The views of a scene show one set of named points, each view turned or mirrored, shifted and resized as a whole, with a little noise and some points left out.

Scene 1
View 1
med: [ 10 -12  -8  -7  -2   4   6  -5  -3  11   0   1   1  12  -3   4  -7 -18
   9  -9 -10  -7  10   8  11 -12  -8]
vovut: [  6  -7  -7  -3  -4   8   9  -1  -4  14 -12   5   6  13   2  -1   1 -24
  -8  -3  -9 -11   6   3   4 -17  -8]
tor: [  3  -7   3  -5  -2   7   2  -6  -3  11   0   1  -1  15  -1   6  -4 -20
  -8   6 -11  -1   7   6  17 -15  -5]
ratav: [  6 -19  -6   2  -5   4   1  -5   4   4   5   0   5  14  -4   6  -3 -17
   6  -8  -6  -6   8   8  18 -11  -6]
Kevi: [  5  -8  -4  -4  -2   7   6  -4  -2  12  -5   3   2  13   0   2  -1 -22
  -4   0 -10  -7   7   6  11 -14  -7]
Koz: [  8 -21 -10  -1  -5   4   1  -6   4   3   6   1   4  13  -4   5  -6 -15
  13 -12  -6  -8  10   9  17 -11  -8]
pezu: [  7 -16 -11   0  -6   6   6  -2   0   7  -6   3   7  13  -3   0   0 -20
   3 -10  -7 -14   8   6   7 -13  -9]
Rav: [  3  -8   2   0  -3   9   3  -3  -1   9  -5   3   4  14   1   3  -1 -22
 -11   4  -8  -4   4   5  16 -17  -5]
lefi: [  9 -13  -7 -14   0   0   3 -10  -3  12   9  -3  -7  14  -4  10 -15 -12
  20  -9 -11   1  17  10  20 -11 -10]
dogi: [  4 -14  -5   8  -7   9   4   0   2   4  -8   6  11  13   0  -3   7 -23
 -11  -3  -5 -13   1   4  10 -16  -4]
Mulu: [  3 -24   0   7  -4   5  -5  -6   8  -4  11   0   4  13  -4   7  -1 -18
  -1  -1  -3  -3   3   8  29 -14  -3]
vilit: [ 10 -10 -14  -3  -4   6  11  -2  -4  12  -9   4   6  12  -2  -1  -2 -21
   3 -11 -10 -13   9   5   1 -13  -9]
tutip: [ 11 -34 -18   8  -8   3   1  -3  12  -5   8   2  12  12  -5   1  -1 -15
  19 -22  -2 -16   8   8  16  -9  -6]
Dofa: [  7 -18  -8  -1  -5   4   2  -6   2   5   4   0   3  12  -4   5  -5 -18
   9  -9  -7  -7  10   8  15 -12  -6]
ruruf: [ -1 -14  10   2  -1   8  -5  -6   4   2   9  -2   0  15   0   9  -1 -20
 -12  10  -5   4   2   8  30 -16  -1]
tobo: [  5 -16  -1  -1  -2   4   0  -6   2   5   7   0   0  14  -2   7  -4 -18
   2   0  -8  -1   7   7  21 -14  -5]
View 2
dogi: [ -6  -3   5 -11  -3 -16  13  19  -3   8  -1   4  15   2   1  11  18  -9
  24  -8   1  15 -28 -15   6  13  -1]
Kevi: [ -8   7  -2  -2   1  -5  26  17  -3   2   2  -7   8   4   5   6  11  -3
  22  -5  -4  13 -41   3   3  18  -4]
Rav: [ -6   5   1  -1  -3  -5  23  19  -2   2   0  -7   8   4   0   2  17  -2
  23  -5   4   8 -41  -6   3  19 -11]
Koz: [ -4   8   6   4 -12 -12  20  11   0   4   9 -12   3   1   8  14  -8  -6
  13 -28 -16  12 -37   5  11  16  13]
pezu: [ -8   5   0  -8  -1 -11  19  14  -3   3   3   0  10   2   9  13   4 -10
  23 -13 -12  18 -31   4   5  13   8]
ratav: [ -5   7   7   5 -14 -10  20  13   0   3   6  -9   4   2   4  13   0  -5
  14 -21  -9   9 -38   1  10  16   5]
lefi: [ -7  18  -4  14 -10   2  35   8   1  -8  14 -23  -4   2  11   9 -14  -1
  12 -25 -18   6 -51  22   8  22   8]
tobo: [ -4   6   5   9 -15  -7  23  14   1   1   7 -14   6   3   3   9   5   2
  13 -18  -3   5 -43  -2   8  19   1]
Dofa: [ -6   8   4   4 -10 -11  21  13  -2   1   8 -10   5   3   8  13  -4  -4
  17 -23 -14  11 -38   5  11  17  10]
ruruf: [ -2   2  13  14 -19  -7  21  19   3   1   0 -18   6   3  -5   2  19   8
  11 -15  11  -4 -49 -16  10  25 -14]
med: [ -8  11  -4   0  -2  -6  27  12  -1  -1   8 -10   4   4  10  10  -5  -8
  20 -15 -14  12 -40  13   6  17   6]
Mulu: [  0   1  18  11 -23 -15  14  17   4   5   6 -14   8   3  -1  11   5   3
   9 -27   2   2 -40 -15  14  21   2]
vovut: [-11   6  -7 -11   8  -5  21  15  -5   2   0   3  10   4   6   7  12 -11
  29   0  -5  18 -34   2   1  14  -4]
tor: [ -8   9  -3   6  -2  -3  28  15  -1  -1   1 -12   8   3   1   1  13  -1
  21  -8   3   6 -47   1   3  21 -10]
vilit: [-10   9  -9 -12   8  -7  22  13  -5   2   2   1   8   3  10  11   1 -14
  27  -7 -17  22 -32  10   2  13   7]
tutip: [ -4   4  17  -1 -20 -24   7  13  -1   8  12  -4   7   1  13  27 -16 -11
  10 -37 -24  17 -24  -1  18  10  28]
View 3
dogi: [ 14   0 -16   1   7  10 -15 -19   2   6  19  -9   8  17   5 -10  -6  -9
  -3 -17  14 -18 -17  16   4  13 -16]
lefi: [-13  13  -4  30  -8  -1  -8 -29 -10   5  10  -6  11  17  -8  -8 -31 -29
  15 -20   3  10  -8  16 -34  27  -3]
Dofa: [ -5  -1 -11  21   0  -1  -8 -21  -4   4  15  -6   7  14  -1  -7 -23 -25
   3 -18   6  -2 -15  14 -12  17  -6]
ratav: [ -3  -4  -9  18   0   1  -9 -20  -2   3  14  -5  10  15   2  -8 -22 -20
   5 -21   5  -4 -16  16 -11  17  -4]
Mulu: [ -2 -17  -6  16  -2   0 -10 -18   8   6  13  -1  18  13  10 -10 -26 -11
  12 -30   1 -11 -27  16  -7   9  -1]
vilit: [  6  15 -17  14   4   6 -11 -24 -12   4  19 -14  -1  17  -6  -7  -8 -25
  -7  -7  15  -4  -4  13 -10  21 -17]
Kevi: [  7  12 -10   8   2   8 -16 -26  -3   8  13  -8  12  17   0 -10 -10 -15
   4 -20   9  -8 -12  14 -15  20 -16]
med: [ -2  11 -10  18   0   2 -11 -26 -11   3  14  -8   6  18  -5  -8 -18 -25
   4 -17  10   0  -6  16 -20  24 -10]
pezu: [  8   8 -15   8   5   6 -13 -22  -4   6  16 -10   6  16   0  -8 -10 -17
  -2 -16  13 -10 -11  14  -8  18 -16]
vovut: [ 12  15 -15   4   6  11 -17 -24  -7   8  17 -11   6  19  -3 -10  -2 -14
  -3 -13  16 -11  -7  14 -10  21 -22]
tutip: [-10 -24 -17  31   1 -10   3 -13  -3  -2  24  -7  -5  10   0  -1 -30 -37
  -7 -11   5  -1 -18  14   3   8   4]
tobo: [ -2   0  -6  15  -3   3 -13 -26   1   6  11  -3  16  16   3 -10 -24 -15
  11 -25   5  -6 -18  17 -16  18  -6]
Koz: [ -6  -7 -11  25  -3  -2  -4 -20  -5   4  16  -9   5  13  -1  -5 -27 -29
   2 -17   5  -1 -16  14 -14  15  -3]
ruruf: [  5  -3  -1   6  -2   8 -19 -25   9   9   7   1  30  17  13 -14 -23   0
  20 -36  -1 -15 -26  17 -16  16  -8]
View 4
tutip: [ -2 -11  -3  -9  23 -31  28 -12  13  -9   6   4  -5 -11   2  -4 -13   3
  -3  22 -12   1  -9  -1 -19   4 -16]
tor: [ 10  -7  13  -4  -4 -14  19  13  -4 -13 -12  -7  -6  20   8  -6 -14   0
  -2  14  -4   2  -6  -1  21  -3 -13]
vovut: [  2  -3  17  -2   3 -10  18  -3   9 -15  -5  -2  -7  17   1   2  -9  10
  -3   4  -2   1 -10  -9  24   1 -16]
Dofa: [  4 -10   4  -7   7 -23  25   2   4 -10  -3  -4  -4   7   6  -4 -13  -3
  -3  17  -8   3 -10   0  -1   3 -14]
ruruf: [ 18  -9   3   1  -5 -18  28  24 -12 -10 -18  -4  -8   8   3 -15 -23   2
  -4  23  -8  -2  -4   3  17 -15 -12]
pezu: [  1  -6  11  -5  10 -18  21  -6   9 -11  -2   0  -6   7   3   0 -11   6
  -2   9  -5   3 -10  -6   9   4 -17]
dogi: [  5  -2  12   4   8 -14  24  -1   7 -15  -5   4 -10   4  -3  -3 -16  18
  -4   9  -5  -3  -7  -8  19 -11 -17]
vilit: [ -2  -5  15  -7   7 -13  17 -10  12 -15  -1  -3  -5  15   5   5  -7   4
  -2   4  -3   4 -12  -8  13  10 -18]
Rav: [  9  -4  13  -1  -1 -13  23   9  -2 -13 -11  -2  -8  15   2  -5 -17   7
  -2  11  -4   1  -7  -3  23  -8 -14]
tobo: [ 10  -9   6  -4   2 -20  25  12  -3 -10 -10  -5  -5   9   8  -8 -17  -4
  -2  20  -7   1  -7   1   7  -2 -13]
Kevi: [  7  -5  14  -3   0 -14  20   5   3 -14  -6  -4  -5  17   5  -3 -12   3
  -3  10  -4   2  -8  -4  18   0 -15]
med: [  3  -8  10  -9   4 -20  20   0   5 -11  -4  -7  -3  16  10  -1  -8  -7
  -2  12  -5   5  -9  -3   5  10 -16]
Mulu: [ 13  -9  -1  -1   5 -25  30  13  -5 -10  -9   0  -7  -3   1 -13 -23   3
  -4  24 -10  -1  -5   3   1 -13 -12]
lefi: [  5 -15   5 -15  -1 -24  19   9   0 -10  -7 -14   0  18  17  -4  -9 -22
  -1  18  -7   9 -10   4  -5  15 -13]
ratav: [  5 -10   3  -5   6 -24  25   4   2 -10  -5  -2  -5   6   6  -6 -15  -1
  -2  19  -7   2  -8  -1   0   0 -14]
Koz: [  2 -12   2  -9  10 -26  25  -1   6  -9  -2  -4  -4   4   6  -4 -13  -5
  -2  19  -9   4  -9   0  -6   5 -14]
View 5
Kevi: [  3   6  -4  -8  -5 -13  17   3   0  -4  10  -2  -2  -1  13  -6   6   1
   1  -7   5   1 -13  -7  10 -22   6]
vovut: [ -2  12  -4  -7  -6  -9  14   5   0  -5   9  -5  -2   0  18  -7  13  -2
   4  -8   8   5 -13  -7   6 -23   7]
tutip: [ 10  10 -22 -16   6  10  14  -1   6  -7  11 -13  14  -4   0   4  -1  22
 -14  -1  12  -1  -4  -6  12  -1   1]
ratav: [  8   5 -12 -12   0  -6  20   1   1  -5  13  -3   4  -2   5   0  -3  10
  -8  -6   4  -2 -11  -7  14 -13   3]
vilit: [  2   8 -11 -11  -4  -4  14   5   7  -6   8  -9   4  -1  22  -2  12   4
   4  -3  11   7 -11  -6   6 -20   7]
dogi: [ -2  17  -6  -5  -2  -8  13  -1  -9  -6   8  -7  -3  -2   4 -11  10   0
  -7  -8   8   2 -13  -6  10 -16   3]
Koz: [ 10   2 -15 -15  -1  -4  18   3   6  -5  14  -5   8  -1   7   3  -4  13
  -8  -3   7  -1 -10  -8  13 -13   4]
med: [ 10  -2 -14 -16  -2  -5  18   5  13  -4  15  -3   8  -1  16   5  -1  12
   0  -4   6   1  -9  -9  11 -17   6]
tobo: [  7   2  -7 -11  -1 -13  22   2   0  -4  14   1   1  -1   3  -3  -4   7
  -7  -8   0  -4 -13  -8  15 -18   3]
tor: [  4   3  -3  -8  -5 -19  20   4   0  -3  14   2  -4   0   9  -6  -1   0
  -1 -10   1  -1 -16  -9  12 -24   5]
Dofa: [  8   3 -12 -13   0  -5  18   2   5  -5  14  -4   6  -1   8   0  -1  10
  -6  -7   4   0 -10  -8  13 -15   4]
Rav: [  1   8  -1  -7  -4 -17  19   2  -6  -5  11   0  -6  -1   7  -8   6  -3
  -3 -11   1   0 -16  -7  11 -22   5]

In a view up to two points have been moved. Name them for each view, in the order of its rows, or write -.
view 1: -
view 2: -
view 3: pezu
view 4: -
view 5: med
